A landscape with many valleys, sampled at points; each row gives a point and its height.
From any point a ball rolls to the lowest of the 2 points nearest to it. It stops when none of these is lower. Distance is the straight distance between rows; heights are no part of it.
gaf height 7.30: [-0.30  3.48 -1.68 -1.52  0.61 -0.93  2.86  1.66 -3.95  0.44  5.00 -1.38
  0.75  0.75 -1.84 -2.20 -1.05  0.31  4.57  0.25 -2.37 -1.34]
pufak height 5.64: [-1.53  7.20 -0.47 -2.87  1.47 -0.56 -4.20 -0.19  3.21 -0.88  1.35  0.96
 -2.00  0.25 -4.98 -2.41 -1.31  0.34  0.24  1.46  2.14 -1.08]
malof height 3.88: [ 5.33 -3.19  3.29  2.12 -0.25  1.29  6.65 -1.15 -2.13 -0.83 -2.58 -2.53
 -1.89 -0.77  3.77  3.00 -0.62 -1.36 -3.19 -0.22  1.99 -0.34]
butog height 7.03: [ 0.40 -2.65 -0.73 -1.29 -1.67  1.21  4.37  2.10 -2.18  0.90  3.46 -3.25
  2.06  2.56 -4.15 -2.16  2.24 -1.44  3.74 -0.80 -3.59 -3.28]
Piv height 4.63: [-4.05  4.40 -0.66  1.17 -0.30 -3.57  0.33 -1.32 -3.83 -3.07  0.23  0.89
  0.72  1.36  5.12 -0.44 -1.23  2.93  2.89 -1.51  1.93  2.67]
Rep height 6.90: [ 2.02 -1.57  2.06 -1.02 -4.10 -0.41  3.03  2.30 -2.50  1.81  2.80 -2.21
  0.56  1.40 -1.64  0.34  1.16 -2.94  2.29 -0.07 -3.84 -2.03]
Veze height 5.07: [ 1.88 -0.34 -1.96 -0.38 -2.71 -0.83  2.99  2.79  2.01 -0.63  0.01 -1.38
  2.48 -0.46 -4.51 -1.89 -0.79  1.91 -1.97 -0.05 -2.92 -3.51]
vam height 4.21: [-1.10 -1.32 -1.80 -0.38 -1.42  1.40  0.65  4.68 -3.41  3.83  6.19 -1.41
  0.18  1.23 -4.65  2.50  1.02 -2.64 -1.21  1.30  0.74 -0.90]
nadam height 5.18: [-0.60  2.90  0.01 -3.38 -2.44 -4.41 -4.72  1.99  3.74 -0.61 -0.93  2.28
 -0.89 -0.76 -4.87  0.53 -1.99  0.63 -0.39 -1.16  3.56 -0.34]
zasa height 4.33: [-6.06  4.81 -1.92 -1.54 -2.14 -1.81  0.53 -0.22 -2.11 -2.13 -0.87 -0.63
  1.55  1.86  3.41  0.91  2.15  3.57  1.44 -1.97  3.27  1.27]
naze height 7.99: [ 0.96 -2.51  1.59  2.80  1.80  1.75  0.41 -5.39  4.30  0.92 -1.55  0.88
 -1.92 -2.53  1.82 -2.43 -2.94  0.21 -0.23  0.66 -4.97  0.69]
suvon height 5.38: [ 1.92 -6.03  2.27  0.95  0.85  2.09 -3.26 -3.07  3.27 -1.14 -2.98  0.48
 -1.15 -2.55  1.01  0.82  0.10 -3.94  2.53 -0.05 -2.02  0.39]
fuliz height 1.69: [ 0.20 -0.98  2.68  0.62 -0.53 -2.04 -2.12 -1.21  1.22  0.81 -4.03 -0.42
  0.53 -1.80  2.65  1.64 -0.45 -0.95 -0.50 -0.11  0.77  3.53]
nim height 3.50: [-3.34  3.74 -3.13 -2.16 -6.08 -1.81 -1.42  4.19 -0.21  1.11  1.65 -0.14
  2.41  1.15 -3.47  3.17 -1.70  1.14 -0.89  1.16 -2.17 -3.04]
nufa height 1.81: [ 1.14 -2.83  5.88 -1.44 -1.22 -0.82  1.60 -5.30  2.56 -0.16 -5.45 -2.71
 -0.48 -2.76  4.27  4.05  0.10 -2.69  1.99  1.06 -2.93  2.62]
lig height 4.80: [-2.81 -0.15  0.31 -2.05 -3.33 -2.76 -5.32 -0.48  1.94 -0.44 -0.49  1.28
  1.74  1.35 -0.47 -0.25  2.05 -0.68  4.68 -1.96  0.97  1.22]
soli height 6.03: [ 0.55  3.11 -0.05  1.43  2.12 -0.98 -0.35  0.70 -3.60  0.49  1.61 -1.13
  0.06  1.27  2.71  1.02 -0.78  0.14 -1.21  0.19  3.77  1.36]
vapu height 2.92: [-0.89  6.12  0.04 -4.50 -1.67 -0.93 -2.77  0.46  2.60  5.27  0.12 -1.34
 -0.28  1.79 -2.17  0.93 -3.77 -1.95  0.47  4.05 -3.41  1.01]
gevur height 5.08: [-1.57  0.94 -1.35 -3.62 -0.61 -1.35 -5.49 -1.42  3.36 -0.73  0.69  2.62
 -0.14 -0.64 -2.04 -2.63  1.31  0.89  4.91 -0.92 -0.63  0.12]
Ras height 3.54: [-4.39  2.97 -1.42 -4.27 -5.45 -2.01  0.33  1.10  3.61  0.18 -3.11 -0.54
  3.05  1.22  0.51  1.12  0.12  2.79 -0.33 -0.74 -1.63 -0.48]
rok height 4.20: [ 5.98 -3.76  2.41  5.44 -1.43  1.48  4.74 -1.16 -0.71 -3.15 -2.52  0.08
 -4.24 -0.39  5.29  3.68 -0.55 -1.67 -0.21 -0.63  0.88 -1.06]
Virod height 2.85: [-0.44 -0.97  0.01 -0.52  8.03  4.78 -3.95 -2.65  1.61  1.08 -1.69  0.23
 -1.08  0.04  0.79 -1.49  3.05  0.06 -2.17  0.97  0.96  1.79]
Degi height 2.46: [-1.17  1.04 -0.33 -3.26  3.69  0.62  3.61 -0.59 -1.47  0.55 -0.68 -2.32
  1.90 -0.37  1.32 -2.33  1.16  1.30 -0.52  0.13 -0.53  0.25]
sitag height 2.47: [ 0.21 -1.51 -1.39  1.14  6.76  5.10 -1.14 -1.33 -0.96  1.80  2.52  1.49
 -2.52  0.69  0.32 -2.68  1.58 -0.72 -1.21  0.13 -0.03 -0.15]
Dup height 3.20: [-1.62  1.22 -1.76 -1.46  5.60  3.11 -3.38 -1.11  1.73  0.01 -0.72  1.34
 -2.42 -0.65 -2.58 -3.34  2.86  0.94 -3.44  0.66  3.30  0.57]
roda height 4.17: [ 3.19  0.12  1.01 -2.59  2.48 -1.71 -1.65  1.68  1.66  0.04 -0.28  0.18
 -1.46 -2.83 -3.97 -0.41 -2.81  1.11 -1.31  1.61  3.83  1.14]
bulu height 3.91: [-2.50  3.84 -1.81 -4.57  1.64 -1.46  0.88  1.44  1.43 -1.03 -3.03 -1.43
  1.10 -0.41  0.08 -2.35 -0.12  6.64 -2.73 -0.95  3.48  0.70]
Reseg height 2.30: [-3.27  3.36 -1.07 -5.60 -1.82 -0.44 -1.65  1.58  3.12  4.48 -0.33 -1.25
  2.24  2.41 -1.38  1.44 -0.65 -0.51  2.12  1.95 -3.15 -0.07]
dol height 4.32: [ 2.82 -2.19 -2.39  4.40  3.19  3.49  1.01  0.56  0.41  2.25  3.84  0.24
 -2.14  0.05 -2.15 -1.34 -1.23 -0.10 -3.63  0.47  0.24 -1.88]
Zape height 2.50: [ 1.70 -0.62 -1.52  3.79 -1.88 -1.19  5.11  1.19 -4.81 -1.99  2.30  1.43
  0.46  0.81  1.08 -1.52  1.32  0.95  1.70 -1.91  0.90 -1.79]
miga height 6.38: [-5.14  1.82 -1.37  1.46  3.42  1.28 -1.02 -0.34 -1.52  2.13 -1.62  1.61
 -1.57  0.13  0.88  3.25  3.02  1.35 -7.23  0.59  2.60  2.15]
Kozes height 4.58: [ 4.01 -2.73 -1.51  2.05  1.91  3.91 -1.52  0.43  1.27  2.10  3.94  0.86
 -1.97 -0.40 -3.39 -3.88 -1.35 -1.56  0.53  0.46  0.02 -2.50]
gerov height 4.79: [ 1.54 -3.09 -1.04  0.48  0.28  2.54  4.81  0.59 -0.74 -0.92 -0.35 -0.03
  0.83  1.66 -0.56 -0.61  1.59 -0.42 -3.48 -0.77 -0.95 -3.13]
zif height 5.55: [ 0.29 -1.56 -0.33 -1.90 -5.74 -4.03 -2.54  3.86  2.95 -2.34 -1.52  1.57
  2.96 -1.28 -3.02  0.39  2.35  1.87 -0.47 -2.17  4.69  0.49]
vakug height 5.36: [ 3.10 -0.80 -0.08  1.08 -3.92 -2.79  5.54  2.77  0.06 -3.38 -1.10 -0.39
  0.51  0.11 -2.98 -1.91 -1.23  2.33 -3.12 -1.19  0.41 -3.99]
Fut height 4.85: [ 5.03 -5.87  1.90  3.95 -1.62  1.87 -0.97 -1.14  1.99 -4.38 -1.50  2.53
 -1.98  0.89  3.39  0.43  3.76 -0.56  4.19 -3.25  0.08 -1.11]
sifa height 5.61: [ 3.86 -4.51  0.00  1.18 -1.49  0.82  0.89 -1.14  3.90 -2.97 -1.98  1.69
 -0.68 -0.56 -1.81 -3.35 -0.01  2.12  0.07 -1.56 -0.95 -1.87]
rima height 2.94: [ 1.11  1.96 -0.19  3.49 -2.03 -3.14  2.66  1.59 -3.54 -0.71  3.74  0.79
 -0.57  0.71  3.24 -0.06 -2.35  1.21  2.26  0.02  0.97 -0.25]
vamu height 5.11: [-5.48  3.51 -3.15  0.95  0.41 -0.50 -0.84 -1.13 -2.34 -3.90  0.88  2.02
 -1.28  0.66 -0.01 -1.97  1.68  4.78 -0.11 -2.58  2.69 -0.90]
Ribev height 6.63: [ 0.27 -1.44  1.12  4.31 -1.87 -0.96 -1.55  1.21 -1.22  1.54  2.50  2.26
 -1.12  0.98  0.45  3.40 -0.42 -2.67 -1.21  1.68  1.24  0.86]
Gog height 5.10: [ 3.71 -5.04  3.70  1.01 -1.60  1.68  0.40 -2.12  2.07  1.69  1.78 -0.10
 -1.55 -0.37 -1.61 -1.47 -0.21 -3.24  2.90  0.89 -5.25 -1.90]
seno height 3.85: [ 1.88  1.93  1.18 -4.24  3.11 -0.48 -4.02 -0.61  2.96 -0.61 -2.60 -0.56
 -3.02 -4.26 -4.83 -2.66 -3.27  0.73  0.68  1.86  3.18 -0.11]
bol height 4.26: [-3.28  5.04 -0.68 -1.99  2.61 -0.54  2.09 -1.88  1.30 -0.75 -2.52 -0.21
 -0.42  0.23  2.10 -2.32 -1.58  4.48  0.07 -0.21  0.84  1.35]
Mozap height 5.82: [ 0.14  1.89 -0.64  0.80  1.61 -2.49  1.70  0.12 -1.25 -2.02 -0.71  0.78
 -0.07 -1.93  2.00 -0.41 -1.84  2.98 -2.12 -0.50  4.13  2.26]
Fulat height 5.12: [ 4.54 -6.34  3.76  2.75 -1.95  2.33 -1.34 -3.22  2.54 -2.34 -0.90  0.80
 -3.42 -0.07  1.79  1.01  1.40 -2.41  4.26 -0.56 -2.10 -1.56]
Vem height 6.08: [ 3.25 -2.89  4.15 -0.67 -3.79 -2.04 -2.42  1.79 -2.22 -2.32 -0.79 -1.25
  2.48 -0.65  0.25  3.02  0.84 -2.42  4.10 -0.90  3.63  1.72]
visi height 6.97: [-0.09 -4.33 -0.33  1.95  1.21  1.68 -4.22  0.27  1.63 -1.01 -1.26  1.23
  0.80  1.10  1.59  0.82  6.56 -2.51  0.28 -0.94  1.60  0.66]
zaven height 5.31: [ 3.77 -3.95  3.10  0.91 -2.00  2.83  4.11 -3.01  0.38  1.28 -1.26  0.13
 -1.96  0.75  0.22 -1.39  1.66 -1.21  2.66 -0.74 -5.63 -1.15]
Sufos height 2.43: [ 2.99 -3.95  3.01 -0.46  0.33 -0.36  2.15 -1.31  4.21 -0.34 -4.89 -1.26
 -0.76 -3.70  0.28  0.36 -2.30  0.57 -4.50  0.68  0.86  1.13]
tamu height 4.53: [ 6.30 -4.32  1.11  5.04  0.61  3.13  1.55 -0.61  0.22 -4.83 -0.75  1.32
 -2.82 -0.23  4.35  0.13  0.58 -1.77  2.40 -0.67  0.96 -2.43]
buz height 4.57: [ 1.93 -2.57 -3.46  4.50  1.36  2.97  5.55  0.46 -1.24  1.01  2.43  0.50
 -0.13  0.85 -2.11 -2.32 -0.59 -0.51 -3.52 -0.90 -1.63 -3.29]
ruf height 5.83: [-0.17 -1.37  3.11 -0.36  0.40 -0.90 -5.44 -2.48  2.31  2.03  1.28  2.60
 -0.57 -0.66  0.06  1.71 -2.89 -5.40  2.38  0.95 -1.19  2.42]
lokar height 7.76: [-3.14  2.89 -1.31  2.76  3.47  2.09 -1.30 -3.87 -0.02  0.40  1.55  2.82
 -1.44  1.43  3.37 -2.45 -0.20  1.55  2.87  0.52 -2.43  0.56]
fon height 5.37: [-1.94  4.65 -3.49 -2.87 -1.16 -1.47 -4.72  0.09  5.19 -1.70  0.77  1.93
 -0.58 -0.33 -3.68 -2.57 -1.05  1.63  1.95  0.48 -0.63 -2.25]
vusug height 5.62: [-4.59  3.90 -0.05  1.29 -0.14 -2.46 -4.98 -0.59 -1.84 -3.36 -0.23  1.15
  0.88  1.43  2.79  2.09  1.69  0.82  0.89 -2.05  5.63  3.38]
Vaf height 4.49: [-2.54  1.03  0.57 -2.05 -2.84 -3.66 -5.65 -1.36  0.68 -0.64  0.15  2.32
  0.84  1.36  2.44  2.23 -1.08 -3.99  4.27 -0.89  0.02  2.60]
degun height 6.01: [-1.73  2.92  1.82 -1.56  1.56 -0.35 -3.38 -2.63  0.56  3.33  0.40  1.13
 -0.98 -0.22 -0.63  1.76 -2.70 -3.74  0.62  1.65 -0.07  3.04]
minu height 4.00: [-6.45  3.55 -1.76 -3.80 -5.24 -2.58 -0.62  0.27  0.54 -0.87 -2.33 -0.51
  4.41  2.33  2.99  1.89  0.97  2.53  1.69 -1.43  1.57  1.10]
bevet height 1.83: [ 3.69 -4.69  4.64 -0.62 -0.93  0.79  3.99 -2.39  2.56 -1.98 -6.94 -3.11
 -2.17 -2.64  2.41  3.53 -0.18  1.16 -2.72 -0.61  0.01  1.29]
Suvi height 5.99: [ 2.45 -2.15  1.93  1.73  1.68  0.54  1.93  0.07 -3.03 -2.37 -1.80 -1.32
 -0.11 -1.31  3.85  0.17 -1.84  0.51  1.37 -0.27  0.87  0.44]
Zopi height 5.26: [-0.49 -4.46 -0.24 -2.40 -3.58  0.33 -1.65  3.50  2.33 -0.77 -2.25  0.66
  2.35 -0.03 -3.90  0.70  5.07  1.47 -1.63 -0.74  3.78 -0.82]
Reku height 7.42: [-4.44  4.11 -3.76 -1.73 -1.01  1.09  3.36  1.21 -3.94  2.57  4.63 -1.17
  0.88  2.29 -1.43  0.26 -1.12  0.16  1.83  0.62 -3.91 -1.71]
nop height 3.56: [ 4.75 -2.38  3.87 -1.06  0.71  0.23  7.84 -0.12 -3.10 -1.33 -2.84 -4.64
  0.47 -0.65  3.02  1.20 -0.59 -0.74 -0.30  0.35 -0.96 -0.07]
Mar height 2.96: [-3.52  4.85 -3.07 -5.94 -4.53 -0.85 -1.34  3.18  2.15  1.12 -1.69 -0.60
  2.18  2.89 -2.40  2.59 -0.99  2.26 -0.10  2.20 -1.70 -1.08]
Bur height 6.75: [ 5.20 -3.35  3.62 -2.01 -3.42  0.25  1.89  1.39 -0.65  1.92  0.42 -2.76
  0.25 -0.24 -1.46  2.47  0.09 -4.21  2.74  1.93 -1.99 -0.92]
Meze height 0.76: [ 0.35 -2.54  4.62 -0.82 -0.35 -3.26 -1.41 -1.17 -0.28 -0.78 -4.75 -4.07
  2.36 -2.71  2.62  5.71 -0.17 -3.29 -1.01  0.65  0.47  3.41]
nonif height 3.89: [-1.60  1.09 -0.99 -0.03 -4.25 -0.73 -0.36  3.62 -0.97  2.13  3.71  0.20
  1.10  0.16 -2.88  2.98 -0.28 -1.13 -0.64  0.61 -1.13 -1.42]
Ridam height 4.70: [-0.25 -3.44  0.40 -2.16 -2.82  0.76  0.26  2.79  1.46  1.79  0.59  0.07
  1.86  0.04 -3.24 -0.59  1.92 -1.18 -2.59  0.15 -1.88 -0.14]
Bapi height 3.33: [ 0.08 -2.01 -0.14  5.26  1.36  1.77 -1.02 -0.55 -1.43  0.22  2.27  1.73
 -1.22  0.38  3.56 -1.09  0.64 -2.28  1.87 -0.01 -2.90  0.08]
gir height 3.99: [ 3.62 -3.07 -0.94  1.92 -0.18  2.30  1.57  4.09 -2.62  2.53  4.23 -0.66
 -0.06  0.58 -2.34  0.09  0.08 -3.25 -0.97  1.50  0.90 -1.26]
Lesep height 6.41: [ 2.52 -0.09  2.47 -1.73  0.77 -0.38 -0.28  2.56 -1.93  4.08  1.61 -1.12
  0.08 -0.16 -1.92  2.49 -2.18 -2.61 -3.37  2.99  2.28  2.24]
vuz height 5.88: [-3.14  4.45  0.62 -1.80  1.63  0.76 -5.23 -2.15 -0.01 -1.82  1.73  1.51
 -0.80  0.81 -1.95 -1.32  1.21 -0.43 -0.55  0.78  3.84  0.84]
Mituk height 2.48: [-3.25  0.40 -2.45  2.11  3.81  2.81  3.31 -0.92 -3.48  3.83  1.03  0.25
  1.01  1.43  1.97 -0.74  0.74 -0.83 -3.54  0.67 -2.55 -0.02]
mema height 1.99: [-2.17  4.62 -1.90 -2.48  3.46  1.11  2.04  0.09 -3.07 -0.70  2.34 -1.74
 -0.86  1.08 -1.34 -2.43  1.66  2.07 -1.25 -0.31  1.50 -1.30]
dofal height 2.39: [-0.85 -0.98  3.99 -1.32 -2.00 -1.22  3.00 -4.61  3.51  0.89 -4.25 -1.20
 -0.67 -1.81  3.47  0.97 -1.56  0.00  0.70  1.32 -5.77  2.55]
muk height 3.67: [ 4.22 -0.29  0.44  1.24  0.86  0.41  2.05  2.80 -3.64  1.27  4.70 -1.28
 -0.42 -1.10 -1.06 -0.13 -3.65 -1.11  0.91  1.60  2.28 -1.38]
sobuv height 6.42: [-0.77  0.14  2.93  3.52 -4.03 -4.08 -4.11 -0.99  0.07  1.07  1.31  3.45
  0.63  0.84  1.94  4.86 -1.75 -3.81  0.43  0.51  0.65  2.97]
dolu height 2.38: [ 0.72 -0.10  2.02 -0.85 -3.14 -1.77  0.89  0.19 -0.09  1.07 -0.54  0.14
  1.11 -0.29  0.89 -0.35 -1.07 -1.07  0.90  0.28 -1.59  1.26]
vip height 5.81: [ 2.39 -2.69  1.24  1.62  0.36  1.15  0.53 -2.20  1.43 -1.93 -2.60  0.64
 -0.80 -1.58  2.54 -1.10 -0.08  1.28  0.87 -0.32  0.12 -1.23]
pude height 5.90: [-3.13  2.16 -1.95  3.64 -2.27 -2.90 -4.72 -0.34  0.69 -2.76  0.63  4.16
 -1.50  0.91  2.10  2.83  1.50  2.74 -1.46 -2.27  4.33  1.25]
vot height 7.29: [-2.50  0.68  1.82 -0.76  3.98 -1.23 -5.83 -2.16 -0.57 -3.33 -3.98 -0.95
  2.38  0.26  2.04  0.32  3.03  0.96  3.73 -2.26  2.65  4.11]
fub height 1.43: [-4.52  6.03 -2.53 -2.24  2.17  3.17  0.13 -0.98  1.26 -0.94 -0.35 -0.20
 -1.96  0.81 -2.74 -3.82  1.19  3.07 -2.43  1.40  1.52 -1.07]
zer height 3.21: [ 1.44 -2.14  5.26  0.01 -0.29 -1.61  5.76 -2.56 -1.50 -1.07 -3.10 -4.66
 -0.72 -2.12  4.90  2.19 -1.73 -0.31  0.95  0.97 -3.62  0.66]
tove height 6.18: [ 2.38  0.60  1.74  0.85  0.02 -3.08  0.88  0.64 -4.25 -1.40  0.07 -2.79
  0.52 -1.34  3.80  1.98 -2.82 -0.15  1.45 -0.12  3.25  3.21]
patup height 4.15: [-0.60 -0.39  2.46  1.28 -1.48 -1.66 -3.34 -2.08 -1.76  0.33  1.15  0.03
  0.76  0.59  4.50  2.15 -1.03 -3.43  5.51 -0.06 -0.86  2.25]
bup height 6.29: [ 3.63 -3.99  0.75  1.95 -1.51 -0.23 -0.79  2.25 -4.45 -2.77  0.71 -1.93
  1.97  0.87  2.35  1.55  2.56 -1.89  3.75 -1.63  4.16  0.86]
vok height 1.14: [ 1.82 -4.01  5.03  0.72 -0.25 -0.25  0.82 -2.55  2.24 -1.53 -7.24 -2.77
 -0.04 -2.01  3.51  5.79  1.63 -2.04 -0.98 -0.06 -0.55  2.11]
kefol height 3.10: [-2.01 -0.25 -4.33 -0.51  1.97  3.23  4.26  0.08 -0.06  1.43  1.27 -2.25
  2.40 -0.86 -4.37 -1.86  0.51  1.16 -3.72 -0.23 -3.77 -4.06]
Siz height 3.38: [ 0.68  3.87  0.45 -2.61  1.40  0.28 -1.96 -0.11  0.70  4.47  3.25 -1.48
 -1.61  0.55 -3.50  0.49 -4.28 -1.66  1.17  4.15 -3.04  0.26]
Fatoz height 0.77: [-4.68  4.94 -3.16 -4.46  2.52  3.15 -2.56 -0.11  2.38  1.45  0.60 -0.40
 -0.41  0.47 -4.33 -1.82  0.36  1.59 -1.65  1.53 -1.84 -2.05]
fibi height 6.16: [-0.51  0.70  0.92  5.36 -4.08 -5.30 -3.57  1.24  0.31 -0.88  0.33  4.22
  0.30  0.63  1.61  4.06 -0.21  0.07 -0.61 -1.30  4.34  2.48]
nar height 3.36: [ 1.62 -4.15  0.62  3.92  2.37  3.31 -1.04  0.01  0.41  3.15  0.95  1.40
 -1.66  0.47  1.88  1.98  1.30 -5.32 -2.33  1.89 -1.34  1.07]
Dom height 6.81: [-0.51 -2.58  0.48  2.72 -2.33  0.08 -3.26  1.01 -0.96 -0.32  1.23  2.28
  0.88  0.75  0.17  1.72  3.85 -1.05  0.38 -1.49  2.35  0.44]
pibad height 3.79: [ 1.94 -2.82  3.39  4.13  0.34  0.08 -2.28 -1.30 -1.53 -0.99 -0.43  0.11
  0.63 -0.06  3.01  1.57  1.27 -3.33  4.10  0.32 -1.36  1.48]
kazed height 4.37: [ 2.66 -0.53  0.71 -1.80 -3.07 -1.49 -1.46  3.96  2.06  2.46 -0.36 -0.52
  2.74 -1.03 -4.43  0.79 -0.50 -0.87 -1.58  1.59 -0.36  0.25]
denu height 3.48: [-0.23 -1.64 -1.75  0.16 -0.23  2.46  4.43 -0.83  1.29  1.89  1.19 -1.90
  0.89  0.43 -2.10 -3.67  0.37  0.70  0.24 -0.95 -6.06 -3.10]
bep height 2.03: [-1.68  2.26 -1.72  3.25  6.67  2.55  1.17 -1.23 -2.65  0.88  1.25  0.69
 -2.86  0.37  3.51 -0.80  0.81  0.82 -2.15  0.50 -0.44  0.74]
fevus height 5.84: [ 1.51 -2.37  1.69 -0.40 -3.42 -4.31 -4.36  1.70  1.19 -3.12 -1.52  0.78
  1.92 -1.61 -1.07  1.51 -0.27 -0.82  2.35 -1.97  5.89  1.05]
Feno height 7.88: [-0.20 -0.55 -0.21  3.43  4.17  1.03 -1.39 -4.20  1.50 -0.23  0.04  2.23
 -2.06 -1.99  2.43 -3.33 -2.73  1.08  2.20 -0.32 -3.09  1.48]
pokik height 2.83: [ 1.22 -0.10  4.61 -0.59 -2.81 -1.64  6.39 -3.50  0.55 -0.57 -4.68 -1.27
 -1.54 -0.34  3.67  1.42 -1.67  1.62  0.83 -0.93 -4.84  1.00]
Sud height 5.35: [ 3.92 -1.93 -1.97  0.64 -3.07 -0.21  0.26  2.59  4.70 -1.69 -0.81 -0.10
  0.57 -1.55 -4.09 -3.87 -0.59  3.47  0.36 -0.84 -3.12 -3.52]
ripor height 2.02: [-0.63  0.83 -2.91  4.15  2.46  0.02  3.22 -0.31 -5.51 -3.35  0.23  0.73
  1.05  1.84  4.28 -1.28  2.88  0.74  1.81 -1.50  0.19 -1.19]
dur height 4.73: [ 0.88  5.15 -1.71 -1.16  3.47  0.59  3.25 -0.31  2.07  0.77  0.31 -0.84
 -2.04 -1.21 -1.94 -3.29 -4.82  4.13 -2.69  1.30 -1.45 -1.34]
doz height 3.52: [ 2.09  1.40 -0.80 -3.61  5.79  2.84 -2.56 -1.32  2.36 -0.70 -1.20  0.01
 -2.65 -2.59 -4.72 -5.36 -0.69  2.06 -1.74  0.56  2.63 -0.24]
pusa height 5.49: [-2.81  2.09 -1.51 -3.38 -3.89 -4.78 -4.48  2.47  2.09 -0.83  0.25  1.97
  2.23  0.69 -3.52  2.03  0.99  2.26  0.48 -1.24  4.30  0.30]
vufup height 1.53: [-3.09  3.44 -3.22 -3.34 -0.44  0.91 -0.37  0.73  3.18  2.96 -0.25 -1.32
  0.74  0.15 -2.35 -0.46 -0.84  1.39 -2.22  1.35 -4.00 -1.23]
dep height 3.86: [-0.36 -0.79 -2.65  2.68 -2.40  0.54  3.13  0.32  0.65 -0.29  4.53  0.52
 -0.38  1.38 -2.68 -3.69 -0.19  0.23  2.94 -1.76 -6.33 -5.18]
vife height 4.45: [ 3.02  2.63  0.00 -2.12  3.13 -0.57  1.56  1.20 -0.43  1.06 -0.50 -2.11
 -1.83 -2.22 -1.96 -2.56 -4.03  2.88 -2.21  1.68  2.47  0.37]
kebed height 2.97: [ 1.86 -1.91  1.31 -2.49  0.85 -0.84  1.02  0.31  2.52 -0.31 -3.61 -0.64
  1.92 -2.54 -0.70 -1.41 -0.54  3.32 -2.44  0.44 -0.83  1.62]
zaka height 3.98: [-5.31  2.61 -1.55 -1.34 -1.65 -1.43  1.39 -1.55  2.67  0.35 -2.60  0.84
  1.82  1.24  2.00 -1.27 -0.23  2.65 -0.16 -0.22 -2.19  1.27]
Fabur height 4.99: [-1.07 -4.44  0.49 -1.39 -4.63  1.57  0.71  0.31  1.62 -0.01 -2.12  0.96
  1.79  0.67 -1.48  0.75  6.34 -0.03 -2.85 -1.06 -0.65 -0.37]
fevam height 2.76: [-4.01 -0.15 -4.20  0.28  1.94  4.61  3.55 -0.84 -2.65  0.23  0.54  1.20
  0.83  0.56 -3.20 -1.65  0.90  3.14 -2.27 -2.49 -0.94 -3.58]
libal height 5.59: [-0.16 -3.09  2.11 -0.11  2.40  0.44 -6.01 -4.30  3.94  0.23 -3.55  1.97
 -0.76 -3.07  0.41  0.82 -2.36 -4.66  0.95  0.11 -0.94  2.17]
sav height 4.84: [ 4.59 -3.47  0.30  1.13 -2.74  1.29  0.46  1.38  0.78  0.90  4.23  1.34
 -1.47  0.38 -2.68 -2.83 -1.48 -3.08  1.68 -0.19 -2.54 -2.94]
Kilif height 6.22: [-1.19  3.51  2.26 -0.64  0.51 -1.48 -0.85  0.82 -1.90  5.51  1.71 -0.07
 -0.75  0.45  0.36  3.27 -2.33 -3.27 -2.54  3.36  0.38  3.33]
senu height 3.47: [-0.82  1.90 -2.12 -4.57  0.85 -0.99  0.99  1.40  3.76  0.89 -4.17 -0.80
  2.24 -1.49 -2.04 -1.79  0.03  3.95 -4.32  0.97 -0.08  0.82]
sinip height 7.65: [-5.11  2.02 -3.03 -0.04  1.74  1.24 -1.35 -2.50  0.07  2.42  2.77  2.34
 -1.20  1.25  0.83 -0.35  0.17  0.51 -0.28 -0.37 -2.85 -0.68]
kefal height 6.21: [-1.29  1.76 -0.92  1.00  2.61  0.33 -1.37  1.25 -2.50  1.23  1.02  0.49
 -1.46  0.11 -0.34  0.75  1.82  0.28 -4.72  0.81  5.17  1.36]
kip height 2.42: [-2.50  3.19 -4.03  1.24  2.46  1.45  3.58  0.45 -2.63 -0.22  3.34  0.18
 -1.27  0.72 -1.70 -1.36 -1.17  2.27 -1.71 -1.41 -0.68 -2.84]
kuzu height 2.31: [-2.20 -0.64 -3.47 -2.26  3.21  2.08  5.59 -0.02 -4.57 -0.86 -0.66 -1.84
  3.93  1.51  0.43 -1.27  3.85  1.39 -0.85 -1.68 -1.36 -1.69]
kig height 4.88: [-3.39  5.06 -3.33  0.70 -0.22 -2.28  2.03  0.34 -3.11 -3.52  3.07  0.24
 -1.08  1.15  2.94 -1.95 -1.52  3.30  2.16 -1.34  2.41 -0.43]
Nakem height 6.59: [ 4.32 -2.74  3.26 -3.08 -0.83  0.55  1.76  3.49 -2.50  3.82  1.88 -3.43
  1.85 -0.06 -0.90  3.09 -0.18 -4.51 -0.98  3.23  1.22  0.41]
Pidub height 7.13: [-0.78 -2.98 -0.25 -1.10  4.09  1.40 -6.18 -1.41  0.20 -1.90 -3.16  0.62
  2.18  0.04  1.88  0.72  4.78 -1.54  0.55 -1.59  3.31  3.08]
pup height 5.60: [ 1.00  0.47 -0.50  0.24 -0.94 -2.41  4.68  2.36 -0.89 -1.05 -0.59 -0.47
  0.82 -0.60 -0.19 -0.72 -1.36  2.66 -2.22  0.33  1.48 -0.62]
tozon height 2.90: [-0.31 -2.29  0.47  4.35  2.30  2.27  1.13  0.21 -0.87  2.30  0.52  1.29
  0.39  1.20  2.50 -0.79  1.34 -0.45 -2.64 -0.22 -1.82  0.50]
Retuf height 3.73: [-0.32 -1.37  0.26  1.65  2.61  0.78 -3.10 -0.63  0.29  4.22 -0.50  1.21
  0.51  1.26  1.74  2.92  1.80 -3.76 -3.59  1.82  0.21  2.66]
vufo height 5.34: [-1.80  2.28 -1.16  2.08  2.80 -1.15 -3.03  0.50 -2.91 -4.17  0.39  0.87
 -0.59  1.09  1.97 -1.51  2.36  2.83  0.90 -3.26  5.38  0.99]
zub height 7.54: [-5.37  4.09 -4.42 -1.20 -1.02  2.97  0.91 -1.31  0.09  1.67  3.37 -0.04
  0.32  1.79 -1.51 -1.13 -1.94  0.98  1.51 -0.38 -5.36 -2.38]
Saz height 7.17: [ 0.16 -0.99 -3.78 -0.65  1.29  0.88  3.49  2.45 -3.37 -1.75  3.74 -1.73
  1.27  0.74 -2.69 -2.93  0.15  1.15  2.06 -1.45 -2.58 -3.96]
Keguf height 3.35: [ 4.59 -0.17  0.37  3.66  0.48 -0.47  1.66  1.87 -6.30 -1.22  4.02 -0.24
 -0.92  0.58  2.29  0.12 -2.02 -0.75  2.27  0.51  3.63 -0.51]
zavu height 1.52: [ 0.08  1.15 -2.09  4.67  6.00  1.90  0.85 -0.40 -5.73 -2.17  2.86  0.26
 -1.96  1.34  4.24 -1.38  1.63  0.49  1.35 -0.49  1.33 -0.50]
damel height 4.78: [ 2.34  1.27 -0.05 -2.00 -3.54 -4.32 -3.06  3.23  4.02  1.22 -0.59  0.77
 -0.27 -1.74 -3.34  2.67 -3.07 -0.82 -2.97  0.92  1.12  0.83]

Where does a ball stop that starts at each point below?
Feno -> vok
lig -> zavu
vife -> zavu
suvon -> vok
Rep -> vok

Call two points neighbours if one is among the 2 nearest of the other. Go from one point of each pair to the other, from neighbour to neighbour, staying as low as possible. Name the highest point that can't be avoided.
zavu, Fatoz -> vam
Ras, vok -> bol
kuzu, Fatoz -> Degi
